Each scene shows the same named points in several views. A view is turned or mirrored, and shifted as a whole, has a little noise and may leave points out.

Scene 1
View 1
K_114: [ -2 -21 -22  12  -5 -23 -20 -15   5  10  -1   3  -1  -1  -6   7  -9  10
  -6  -3  28  -9  -4   3  24  -7 -17  -7 -22 -29  13  17  -2  13  -7  -2
 -41 -18 -19  -2 -12  -3   0  -1]
K_9: [  7  -9 -10   6 -15 -17 -11 -14   9  22  -2   1   0   1  -1   3 -20   7
 -10   4  25 -13   0  -3  15 -23 -17  -7  -9 -32   8   2  -2   9   3  -9
 -31  -5  -6 -10 -12   0  13  -1]
K_131: [  7 -10 -22  34  -3 -25  -8 -19  22  -6  15  -7   1  -3  -4  -8  -1  15
 -32   9   6   0   8  -9  29   3  -3  -4 -18 -30  22  27   6 -16  -8   9
 -21 -22 -36  12 -23 -12   9  15]
K_896: [  2 -14 -16  15  -9 -22 -15 -11   8   9  -1   1   0  -1  -6   5 -11   8
 -14   2  21  -6  -1  -1  24 -11 -15  -9 -17 -29  13  15   1   8  -2   1
 -36 -16 -19  -3 -12  -3   6   4]
K_266: [  2 -16 -23  28  -3 -26 -11 -13  13  -4   6  -3   1  -2  -7   0  -4  13
 -25   3  13  -2   2  -2  28  -1 -11  -8 -22 -31  21  26   2  -2  -6   9
 -33 -23 -33   7 -17  -9   5   8]
K_472: [  0 -20 -18   9 -10 -21 -22  -9  -1  13  -7   4  -2  -1  -7  10 -16   7
  -6  -1  31 -10  -7   6  24 -14 -20 -11 -19 -29   9  10  -4  18   1  -2
 -45 -15 -14  -8  -7   1   6  -4]
K_431: [ -4 -23 -29  30   0 -31 -23 -18   8 -12   8  -3   0  -6 -10   2   0  15
 -19  -5  19  -2  -1   4  36   9 -13 -11 -28 -28  24  34   0   4 -11  13
 -43 -33 -40  10 -19  -9  -4   8]
K_185: [ 21   1   3  14 -20 -12   6  10  15  23  -6   0   1   3  -4   3 -25  10
 -30  21  10  -2   8  -6  12 -29 -10 -12   2 -37  14   2  -1  -3  20   0
 -13   5  -5 -10 -11  -2  34   3]
K_589: [  9  -7 -14  25  -7 -19  -2 -11  21   4  11  -4   1  -1  -5  -6  -8  11
 -28  10   8  -2   8  -8  22  -9  -6  -5 -11 -31  18  18   5 -14   1   5
 -20 -11 -25   5 -18  -7  16  10]
K_204: [ 18 -10  -6  31 -10 -20  -3  19  13  -2  -5  -3   3  -1 -13   1  -9  15
 -44  19   0   8  11   5  29  -8 -14 -20 -12 -37  25  22  -4  -3  16  21
 -26 -13 -32   0 -14  -7  27   7]
K_107: [  2   1 -19  15 -13 -15  -1 -51  31  25  28  -8  -4   4  15 -17 -10   6
  -1   3  23 -18   2 -24  10 -16  -2  13  -7 -25   8   2  15 -22 -14 -25
  -9  -7  -5   8 -24  -5   4  10]
K_87: [  7  -5 -18  25  -8 -19  -3 -25  21   9  17  -5   1  -1   3  -9  -7  10
 -20   8  12  -5   6 -13  19  -9  -5   0 -11 -31  16  14   8 -15  -5  -3
 -17 -11 -19   7 -21  -9  10  10]
K_120: [-12 -28 -36  21   1 -32 -35 -30   2  -5   8  -2  -1  -4  -4   6  -1  12
  -1 -13  30  -9  -8   4  34  10 -17  -6 -35 -24  16  30  -1  14 -20   4
 -54 -35 -33   8 -16  -7 -16   3]
K_859: [  0 -10 -21  15  -9 -18 -11 -32  16  13  13  -4  -2   1   4  -7 -10   9
  -5   0  24 -11   0 -10  17 -11  -9   1 -14 -27  11   9   6  -4 -11 -12
 -27 -14 -12   3 -17  -5   3   4]
K_903: [ 20   0  -6  34  -8 -19   8   1  24   2   7  -7   2   2  -9  -9  -6  15
 -46  22  -3   8  15 -10  25  -8  -3 -11  -8 -37  27  21   6 -21  10  17
 -12  -9 -31   5 -21 -10  29  16]
K_597: [  4  -9 -17  12 -11 -18  -7 -23  14  16   9  -2  -3   0   0  -2 -14   8
  -9   2  24 -13  -1 -10  18 -13 -11  -1 -13 -26  13   9   4  -4  -5 -10
 -25 -12 -13   0 -15  -4   7   5]
K_280: [  8 -11 -13  25  -9 -22  -6 -15  18   4   9  -6   0   0  -4  -6  -6  12
 -26   9  13  -3   6  -7  23  -7  -7  -4 -12 -33  19  18   3 -11  -2   5
 -24 -15 -24   4 -19  -7  11  10]
View 2
K_131: [  3   5  13   4  13  17  14  24  -4 -11  -7   3 -37  25  32 -14  16  -3
  23  -8 -10  -8  -7 -21  14  -6  40 -15  33 -16  12 -10  -9  -5   4  12
   7 -14 -28  18  -4  12  18   7]
K_589: [  2  -3  10  11  15  18   1  17  -9  -7  -6   9 -35  15  28  -8   7  -7
  20  -4   0   0  -8 -22  18 -10  24 -15  34  -9  23   4 -12  -8   9  12
  -2 -21 -12  18  -9   3  22   3]
K_859: [  4   0   1  -3   9   6  17  10 -22 -12  -2   3 -36   5  31  -8  -4  -9
   9   1 -24  -7  -7 -15   0  -7  36 -12  20 -10  -8 -19  -3   5  10  -3
 -10 -23 -10  15   0  -6  23  24]
K_903: [  0  -5  12  13  14  22  -4  23  -2  -2  -8   8 -35  19  28 -13  12   0
  28  -5   6  -1  -7 -28  21  -8  24 -17  43  -9  31   9 -15 -10   7  18
   2 -21 -17  20 -13   6  21  -5]
K_87: [  5  -3   3   6  10  13  16  18 -18  -4  -4   0 -34  14  31 -10   1  -2
  19  -2 -11  -3  -6 -21   8  -4  34 -17  30  -8   5 -11  -6  -1   8   3
  -2 -20 -15  18  -7  -1  21  19]
K_597: [  5  -3   0  -1  11   8  13   9 -22  -9  -4   6 -34   4  29  -3  -4 -10
   9   2 -20  -4  -7 -17   2 -10  30 -10  20 -10  -3 -10  -6   5  11  -3
 -13 -26  -7  15   0  -8  25  22]
K_472: [  2   5  11  -6  16   4   5   1 -16 -23  -6  22 -36   2  28   6   6 -26
 -12  -5 -28  -5  -7  -3   1 -25  24   2   5 -20  -3   0 -13  10   7   2
 -20 -29  -3   4   6 -13  27  16]
K_185: [  2 -16   3  16  10  14 -16   6 -17  -1  -6  16 -33  -2  24   2  -8 -10
  15   1   4   9 -10 -22  14 -12   3 -15  29   0  27  19 -11  -5  17   8
 -20 -38  11  14  -9 -14  32   3]
K_431: [  1  19  22  -8  20  10  21  19  -3 -26  -8  13 -39  26  34 -10  30 -15
   0 -10 -27 -14  -5  -6  10 -22  45  -1  18 -29  -1 -12 -18   0   0  11
   3 -10 -34  10   3  10  17   5]
K_266: [  3  10  15  -2  16  12  12  18  -6 -16  -7  12 -37  20  34 -10  20 -11
   9  -7 -17  -8  -7 -13  13 -18  37  -6  24 -19   9  -5 -12  -2   2   9
  -1 -16 -23  13  -1   6  20   8]
K_120: [  5  22  16 -17  19   3  30  12  -8 -30  -8  13 -40  20  37  -7  24 -23
 -10  -9 -39 -15  -5  -1  -3 -25  50   3   4 -33 -20 -21 -11   7   0   4
  -2 -10 -29   6   9   5  18  19]
K_896: [  4   1   6  -1  11   6   5   7 -18 -16  -5  13 -36   6  28  -1  -1 -16
   3  -1 -20  -1  -6 -10   3 -16  23  -6  15 -14   1  -4 -11   4  10   1
 -16 -27  -5  11   0 -10  28  16]
K_114: [  3  10  10  -7  15   5  12   6 -16 -23  -6  17 -38   9  29   2  10 -22
  -6  -4 -29  -6  -7  -4  -1 -21  31   0   9 -20  -6  -8 -12   8   7   2
 -14 -22 -12   7   4  -8  25  16]
K_9: [  4  -5   1   2  10   6   2   0 -23 -12  -5  13 -34  -5  26   3  -7 -18
   1   1 -19   2  -6 -10   1 -17  18  -6  13  -8   2   0  -9   6  12  -2
 -22 -32   2  12   0 -16  31  18]
View 3
K_114: [  8  -2  -8  12  10  -3 -12   8 -17  14 -36  -6  -8 -14   8  10  -8  11
  -3  22  28  -6  22  -2  13  -5 -23   4  -3   0  18   5  18  10  -4   9
 -15  -2  22   7   8   6  -9  20]
K_896: [ 12  -6 -10   9  11  -4 -17  11 -15   7 -32  -5  -9 -11   4  17  -3   8
  -4  21  24  -1  23   0  10  -9 -10   1  -2  -2  14   1  15   8  -2   7
 -17  -2  22   9  11   3  -7  15]
K_431: [  7  -4 -15  -2  25  -5 -17  11 -14  20 -37  -8 -13 -15   4  31 -13  20
   6  35  23 -12  22   3  26 -22 -23  32   9  18  14  15   5  10   0   8
 -12  -1  21 -10  14  12  -8  30]
K_859: [  2  -5  -5  12   9 -12 -18   9 -11   3 -37 -14  -4 -16  20  13  -1   3
  -8  21  16   6  23  -3  -2   4  -6   2   4  -4  10  -5  14  10   5  -6
  -7   0  27  14  18   9   4  35]
K_597: [  7  -7  -5   9  10 -14 -22  13  -6  -3 -33 -13  -6 -14  18  19   4   1
 -10  19  12  13  22  -4  -6   7   6   0   4 -10   6  -9  11  12   3  -7
  -8   1  26  18  19   5   7  34]
K_9: [ 15  -6  -4  17   2  -3 -17   6 -16   1 -34  -6  -5  -8   5   6   1   0
  -8  14  21   6  21  -6  -2   2  -5 -15  -8 -14  14  -9  21   8  -5   5
 -17  -3  24  18   7   0  -6  12]
K_120: [ -4   8  -9   9  20  -9  -7   5 -19  24 -44 -10  -7 -22  16  13 -21  22
   4  30  33 -18  18   6  23  -6 -41  23   6  19  19  18  10  11   3   8
 -10   2  21  -7  13  14  -4  39]
K_131: [ 12 -12 -16  -5  21 -14 -28  22  -3   5 -30  -9 -15 -11   6  43   0  11
  -2  31   8   5  22   3  13 -16   7  29  14  10   3   2   6  12   2  -3
 -11   3  22   0  19  10   1  32]
K_903: [ 26 -27 -17 -10  18  -9 -38  27   1  -6 -23  -6 -16   3 -10  51  12   1
  -7  29   3  14  24  -5   7 -23  29  19   8  -1   0  -8   5  10  -3  -2
 -15  -1  22   5  12   1  -4  13]
K_204: [ 33 -24 -16  -7  18   0 -31  23  -5  -1 -23   1 -18   5 -21  44   8   6
  -3  27  14   4  24  -1  18 -33  12  15   0   2   6   0  11   7  -8  10
 -23  -5  17   0   3  -1 -20  -4]
K_280: [ 13 -13 -13  -1  15 -10 -27  19  -6   2 -30  -6 -11  -9   4  34   3   6
  -4  27  13   6  23  -2   7 -10   7  14   5   2   7  -2   9  11   0   1
 -12  -1  23   7  15   5  -1  24]
K_185: [ 33 -23  -8   3   0  -2 -31  17  -8 -13 -24  -2 -11   6  -8  24  19  -6
 -12  15   9  17  24  -9  -5  -8  24 -16  -9 -21   5 -17  17   6  -7   4
 -20  -4  24  23   3  -8 -10  -7]
K_87: [ 11 -13  -9   2  14 -14 -26  19  -3  -1 -31 -11  -9 -10  11  30   5   4
  -5  24   9  10  23  -3  -1  -2  13  11   8  -3   5  -6   9  13   2  -5
 -10   1  26  15  18   8   4  31]
K_107: [  0  -6  -3   9   7 -20 -22  13  -5  -4 -36 -17  -6 -17  26  16   3   2
  -8  17   7  16  24  -4 -11  14  10   2   7  -9   5 -10  10  15   8 -11
  -3   3  28  21  25  11  14  46]
View 4
K_114: [ -9  -2 -12  15  23   7  -1   1  23  -3  -4 -19 -11 -13  17 -16  -7  11
  21   1  -1  26 -13   0 -10  -5   8 -10  -8   3   2   7  13  35 -10   0
 -14  -2  -4   8   0   6   6 -10]
K_896: [ -6   0 -10  12  21   3   1  -3  17  -3   4 -16 -11 -14   9 -15   0   9
  20   4  -4  23 -16   0  -7  -6   7 -11  -2   5   9  11  20  34  -7   1
 -14  -1  -4  10   1   4   2  -4]
K_9: [-11  13  -8  23  22  -3   2  -7  22  -7  -3  -6 -19 -15   6  -8  -5   4
   7  20  -9  21 -14   3  -5   0   2 -12   2   5   8  12  25  30   1   2
 -24  -4  -7   3   7  15   7   3]
K_185: [ -4  11   0  14  12 -17  15 -16   9  -6  14  -2 -18 -12 -16  -9  29  -1
  13  38 -20  23 -11   1   4  -8  -3  -7  28  16  27  37  56  18   8  15
 -26  -2  -3   0   4   5   6   9]
K_107: [ -4  12   2  24   4   3  -7  -4  18  10  17   4 -23 -20 -15  -7  -8   9
  -3  11  20   5 -31  -1 -14  -5  15   2  -4   0   9 -12  19  27  -2 -17
 -21  -7  -6   6  18  12 -17   2]
K_87: [  1   3   3  15   7   4   1  -6  11   8  23  -6 -15 -14 -12 -13   9  10
  12  10  13  12 -26  -3 -13 -13  15   2   3   5  16   7  26  27  -6  -6
 -15  -2   0  12   7   2 -15   1]
K_204: [  4 -10  -1   0  18  -2  15 -12   2   1  22 -22  -4  -4   0 -20  34   5
  32  14  -9  29 -10  -3  -4 -20   7  -3  16  16  27  39  45  24  -9  13
  -9   5   4  12  -5  -9  -1  -2]
K_903: [  7  -5   7   1   5  -3  13 -11  -3   8  35 -13 -11  -8 -18 -17  33   6
  26  16   3  18 -18  -8  -7 -22  15   7  18  16  30  31  50  20  -5   5
 -12   1   5  13   0  -9 -13   2]
K_472: [-11   2 -15  13  29   4  -1  -3  27  -9 -11 -19 -12 -14  23 -11  -7   7
  20   6  -9  28 -10   2  -6  -1   3 -15  -7   4   3  12  16  35  -7   4
 -16   0  -6   6  -2   9  13  -4]
K_597: [ -6   7  -4  21  14   1  -3  -5  20   3   8  -6 -19 -17  -4 -10  -5   7
   7  11   6  15 -23  -1  -8  -5   7  -7  -1   3   9   4  20  29  -3  -7
 -20  -6  -4   8   9   8  -4   0]
K_280: [  0  -2   0   9  13   3   3  -7  10   6  20 -14 -13 -12  -3 -14  11   8
  20   7   6  19 -22  -5 -11 -16  13  -1   3   5  18  14  29  28  -7  -2
 -12   0  -1  13   4   0 -11  -2]
K_589: [  2  -2   2   6   9  -2   9  -9   5   4  27 -11 -11  -9 -11 -17  22   6
  21  13   5  19 -19  -4  -6 -16  11   1  12  11  22  23  39  24  -4   1
 -13   1   1  11   3  -3 -10   0]
K_859: [ -5   8  -5  19  13   4  -5  -1  21   5  10  -5 -19 -16  -1  -9  -7  11
   7   5  12  12 -24   0 -11  -5  14  -4  -7   1   6  -4  17  32  -3 -11
 -17  -7  -5   9  10   9  -8  -4]
K_120: [ -7 -16 -14   7  27  19  -6   3  23   4  -1 -29  -3  -9  29 -19 -12  19
  30 -23  12  23 -18  -1 -19 -11  18 -10 -24  -4  -3  -3  -6  44 -18  -8
  -3   1  -4  18  -7   0  -1 -17]
K_266: [  1 -10  -4   4  18   9   2  -4  11   6  19 -21  -4 -10   5 -17  11  13
  28  -2   9  22 -20  -3 -11 -17  16  -3  -1   5  15  13  23  33 -11  -2
  -7   2  -1  16  -1  -7  -8  -8]

In a view up to two points have been moved. Name them for each view, in the order of its rows, or write none.
view 1: K_589, K_107
view 2: K_896
view 3: K_597
view 4: K_185

Scene 2
View 1
K_76: [-13 -21  49  32  10  28 -22   4  11 -41  24  44 -15  -9   7  17 -15  22
  -6   5   5  -1  34   8  -2  -3  -5   9  -2  -3  -8  32  -3  15   7 -24
  11 -15  -6  -5   7 -21 -27  -6]
K_10: [  1 -24   8  27   9  26 -30   7   4 -18   2  24   8   0   8   7  -8  -4
  -5  20  -4  16  12  22   4   6   6  18  -7 -13 -10   2  -3  -9  -1  -3
  12  -6 -14   9  11  -2  -7  17]
K_57: [ -4 -10  22  39 -11  14 -10  17  -4 -19  10  24 -11  -3   4  29   6 -21
  10   5  18  10  -4  31  20   4 -25  25  -1  -2   5   4   0   3  -2   2
  18   6  10  -3  -9 -12 -11  18]
K_897: [  4 -36 -24  13  13  25 -39  15   4   0 -36  14  29   1  27  -3   6 -11
  -6  20 -21  38   6  42  14  15  30  34   7 -16 -18 -22   2 -23   4   4
   6  -6 -40  27  24  27  14  22]
K_656: [  3 -21  16  36   1  22 -25   6   1 -24  14  25   0   0   0  15  -9  -8
  -3  19   8   7   5  20   6   3  -8  14 -14 -12  -8   9  -8  -8  -4   0
  16   0  -1   3   3 -11 -13  22]
K_380: [ -9 -14  50  40   3  23 -17   6   6 -40  32  38 -19  -6  -2  22 -15  10
  -2   9  15  -4  22  10   2  -3 -17   7 -10  -5  -3  29  -7  13   0 -17
  17  -7   5 -12  -1 -26 -27   5]
K_215: [  1 -29  -1  21  13  25 -33   9   6 -13  -8  22  15   0  14   3  -4  -2
  -5  19 -12  21  12  25   7   8  15  21  -4 -14 -11  -4  -2 -15   1  -4
  10  -6 -23  14  18   7  -1  18]
K_981: [-22 -11  42  37  -1  18 -11  22   8 -27  -1  38 -18 -15  21  28   8  11
   8  -9   6  14  24  29  16   0 -16  26  20  15   1  16  11  25  17 -16
  14  -6  -7  -3   0 -10 -17 -11]
K_789: [  4 -20  11  33   3  21 -23  11   1 -20   7  21   5   0   3  11  -6 -12
   0  16   6  13   2  26   9   3  -5  18 -10 -13  -4   3  -7  -9  -4  -1
  15   1  -5   4   3  -7  -8  24]
K_237: [-16 -30  39  20  22  35 -33   2  17 -36   6  45  -4 -10  19   3 -19  38
 -13   9 -13   9  47   8  -7   1  17   9   6  -4 -17  28   2  12  16 -30
   4 -23 -29   3  20  -8 -21 -12]
K_975: [ -9 -15  23  33   0  19 -17  17   4 -21   0  27  -8  -7  15  23   3  -2
   7   1   8  15  13  31  15   4 -11  26   8   3  -2   7   3   7   6  -6
  15  -2  -4   4  -1  -6 -11   6]
K_585: [ 12 -25 -14  28   1  19 -28  12  -3  -7 -10  13  15   4  10   9   3 -24
   1  22  -2  24  -7  36  17  11   3  29  -8 -18  -7 -13  -3 -22  -7   9
  13   5 -10  16   6   6   3  34]
View 2
K_237: [-49   7 -26  -7 -47  -9 -23  -2   6 -44  -1 -11   0 -27  -5  22   4  23
  18  13 -10 -15 -12 -26  10  20 -31  -9   4   8  -4  34 -29 -48  19  -9
  16 -15 -16  -2  31 -14   4  -5]
K_380: [-49  18 -32  26 -25  -2 -19   4  16 -11 -18 -11  -1 -20  10   8  18  17
   9  10  -2  -4  12 -10  -1  21 -19   3 -10 -11 -13   6  12 -16  26 -13
  26 -17  -9   6  30 -20  11 -14]
K_897: [  9 -26  36 -27 -27 -19  20  15   8 -30  10  -3   3   9 -20  -9  -4  17
  -3  21  33   3 -38 -19  31  -9   2   3  27  21 -24  20 -23 -39 -10  34
 -22 -15   9  -5   0  12 -14   3]
K_76: [-51  16 -33  16 -35  -2 -23   3  10 -25 -11 -11  -1 -23   6  16  12  20
  14  11  -9 -12   6 -15   3  21 -24  -2  -5  -7  -6  17  -2 -27  25 -16
  26 -16 -13   5  30 -19  13 -11]
K_975: [-17  -2  -8  15 -23   1  -3  15   7 -12  -7 -13  -9   1   5   6   1  12
   0   6   7  -3  -2   3  13   4 -19   6   1   0 -21  12   7 -15   8   1
  23 -12 -11  -5  10   1   4  -7]
K_656: [-23   4  -1  13 -18 -10   1   9  19  -9 -13  -6   3 -11  -2  -9  15  14
   0  16  19   2  -2 -12   9   9  -2   7   3  -2 -18  -3  11 -14  13   5
   8 -17   3   8  19 -11   0 -10]
K_10: [-21  -2   6  -1 -24 -11   1   8  16 -20  -6  -6   5 -10  -7  -6  10  16
   3  17  20   2 -14 -19  15   5  -3   5  11   5 -17   7  -4 -26   9   9
  -1 -17   3   5  17  -9  -4  -8]
K_215: [-15  -9  11 -12 -25 -15   4  10  14 -25   0  -3   6  -7 -11  -6   7  16
   2  20  20   1 -23 -20  20   3  -4   2  13  11 -19  13 -15 -32   6  14
  -6 -18   6   1  13  -1  -7  -4]
K_981: [-25  -2 -22  18 -31  10 -13  16   0 -15  -3 -21 -17   6  13  25  -5  14
   5  -2 -11  -9   3  11  12   7 -36   2  -5  -2 -19  24   4 -20   9  -6
  40  -9 -20 -16  12   4   9  -4]
K_57: [-14   2  -5  27 -10   3   3  19  14   7 -13 -13  -7   9   9  -4   7   7
  -4   8  15   4   8  12   8   2  -9  13  -3  -8 -26  -2  27   1  11   2
  23 -16  -3   0   9  -1   4  -9]
K_789: [-17   2   2   9 -17 -11   3  12  16  -7 -12  -5   2  -7  -4  -8  13  14
  -1  15  21   3  -6  -7  12   6  -2   7   6  -1 -22   0  12 -13  10   8
   3 -18   4   6  15  -6  -2  -8]
K_585: [  9 -15  27  -2 -11 -13  19  17  15  -6  -2  -4   3  13  -8 -17   1  11
  -8  18  37   6 -18  -6  21  -8   6  11  17   8 -29   0   5 -14  -5  25
  -9 -18  10  -1   1   7 -13  -1]
View 3
K_789: [-13   7 -23  20 -15  -4   7 -21  -1  12  10  -8  14   6  -2  12   3  17
   2 -23  -6  -4   7 -12   3  -8  -7  -3 -11   8  -4  -5   2 -13 -21   1
 -15  -3 -18  -5  14  -8 -23  26]
K_981: [ -9  49 -22  17   1   7 -11 -32 -12  31   2 -10  -4 -10 -21  -2   9  30
  10  10  -2  -2 -10 -35  -4  -1 -19 -18 -11  21  36  -5 -36   5 -26   9
 -23 -11 -12  18  -9   2 -14  39]
K_585: [ -5 -10 -26  16 -21 -32  11 -22   8   5  26 -13  18  13   2  11   2  19
   0 -36  -9  -3  17 -13   4 -20  -1  -5  -7   2 -13  -3  10  -7 -21  -4
  -8  -4 -14  -4  25 -23  -6  24]
K_380: [-31  31 -15  24   1  41   0 -20 -17  27 -10   0  13  -2 -11  11   6  14
   6   7  -2  -8 -10 -11  -1   9 -17  -2 -17  22  13  -8 -21 -19 -22   8
 -27   4 -22  -6 -10  20 -45  33]
K_897: [ -2 -12 -42  12 -12 -60   7 -40  25  16  46  -9  16  16  -6  -5  21  25
  11 -43 -19 -19  19 -11  20 -24 -11 -14  -7 -22 -12  -7 -10  -4 -31  -5
  -9 -10 -12  -3  41 -43  12  37]
K_76: [-33  33 -25  24  12  36  -1 -31 -14  34  -3   4  12  -1 -17   3  17  15
  14   8  -6 -16 -12 -11   7  14 -25  -5 -19  11  18 -13 -33 -20 -30   9
 -30   2 -23  -1  -7  15 -41  36]
K_656: [-20   8 -21  21 -13   6  10 -20  -3  15   7  -6  17   7  -2  14   3  15
   3 -17  -4  -5   5 -10   1  -4  -7   1 -14  10  -1  -8  -3 -15 -21   2
 -16   0 -20  -7   8  -1 -28  28]
K_215: [-22   3 -36  19  -4 -13   8 -34   8  24  24  -1  20   9  -8   2  18  15
   9 -22 -15 -19   5  -4  15  -5 -16  -4 -13  -7  -5 -12 -16 -18 -29   1
 -17  -2 -19  -8  21 -16 -19  33]
K_237: [-34  33 -42  23  22  19  -3 -47   0  48  14  15  13   2 -21 -10  34  14
  25   4 -19 -31 -10  -4  21  11 -37 -13 -21  -8  17 -18 -53 -22 -39  10
 -30  -3 -23  -1   5   1 -31  45]
K_57: [ -8  23 -10  20 -20   2   2 -11 -11  10  -2 -18   8  -2  -2  15 -10  24
  -4 -10   5  10   2 -25 -12  -9  -2  -6  -7  26  12   0   3   0 -15   2
 -16  -5 -14   4  -2   3 -21  25]
K_975: [ -7  28 -20  18  -7  -2  -2 -26  -6  20   4 -11   5   1 -10   3   4  26
   6  -7  -3  -2  -2 -24  -2  -7 -13 -13 -10  13  16  -5 -19  -2 -23   4
 -22  -7 -12   7   3  -5 -15  36]
View 4
K_897: [  7  15  -5   0   7  11  -4  11 -41  37   6  12  43 -20  13  -9   7  -5
  26  -1 -20 -33  41  30 -18 -38 -23   8   3  22  -2  22   9 -29  27 -11
 -24   3 -17 -17  23 -33  12   7]
K_585: [  6   4  -4  -3  16   0  -4  24 -42   4  13   9  27 -19 -10  -4  -1   6
   9 -11 -19 -18  24  19 -10 -22 -16   4  13  -2   6   6   4 -22  27  -9
  -2   8 -22   7  10 -15   6   7]
K_789: [  8   5 -13   4   8  -1 -12  26 -30  -5  23   8  11  -9  -4  12  -9   9
   1  -9  -8  -5   6   3 -19 -20 -12   0   7  -5   8   1   5 -23  20   3
   1  17  -9  15   3  -3 -14   7]
K_380: [ 12  12 -20  18  -9  -4 -25  28  -8  -9  38   7 -15   6   3  38 -28  17
  -5  -8   6  14 -22 -27 -39 -15  -3  -3  -7  -8  11  -8  10 -26   8  24
   3  31  11  30  -6  16 -41   5]
K_981: [ 12  26 -24   7 -12  -3 -11  14   0  10  45   8 -10   9  -3  18  -9  24
   2  -2  29  -8  -3  -7 -30 -16  29  -2 -17  17   8  11   5 -53   4   8
 -21  29  15  20  -5  -2 -35  -8]
K_215: [ 10  11  -9   7   0   7 -12  19 -31  24  12  12  24 -13  11  10  -5   1
  13  -1 -17 -13  17   9 -25 -31 -24   5   0  11   4   9   9 -24  18   2
 -13  12  -7   0  13 -14  -5   8]
K_656: [ 11   7 -10   8   3  -2 -14  27 -28  -6  24   9   8  -6  -4  15 -14   9
   1 -10  -9  -1  -1  -4 -22 -21 -15   0   5  -9   8  -3   7 -20  21   9
   3  18  -8  19   2   1 -18   9]
K_975: [ 10  17 -16   6  -1  -2 -10  19 -15   5  36   8  -3  -1  -5  12  -8  17
   3  -7  12  -8   4  -1 -23 -18  10   0  -4   8   7   7   4 -40  15   1
 -12  21   2  16   0  -4 -24   1]
K_237: [ 16  29 -17  25 -29  15 -35  11  -5  43  27  16   7  10  42  42 -21   3
  21  13   3   2  -3 -23 -54 -41 -18   1 -29  27   3  10  16 -37   4  36
 -29  28  27  -1  16  -6 -39   4]
K_10: [ 10  10 -11   7   0   4 -16  22 -29  11  18  13  17  -9   5  15 -11   4
  11  -5 -13  -8  10   1 -26 -28 -20   2   0   3   5   6   9 -23  20   8
  -7  16  -7   7  11  -8 -12   8]
K_76: [ 12  19 -21  21 -17   3 -29  20  -6   6  35  13  -9   7  15  41 -27  15
   3  -1   6  12 -18 -28 -45 -23  -6  -3 -16   3  10  -2  10 -31   8  28
 -10  33  18  20   1   9 -43   3]

In a view up to two points have been moved. Name them for each view, in the order of its rows, or write none.
view 1: none
view 2: K_585
view 3: K_215
view 4: K_237
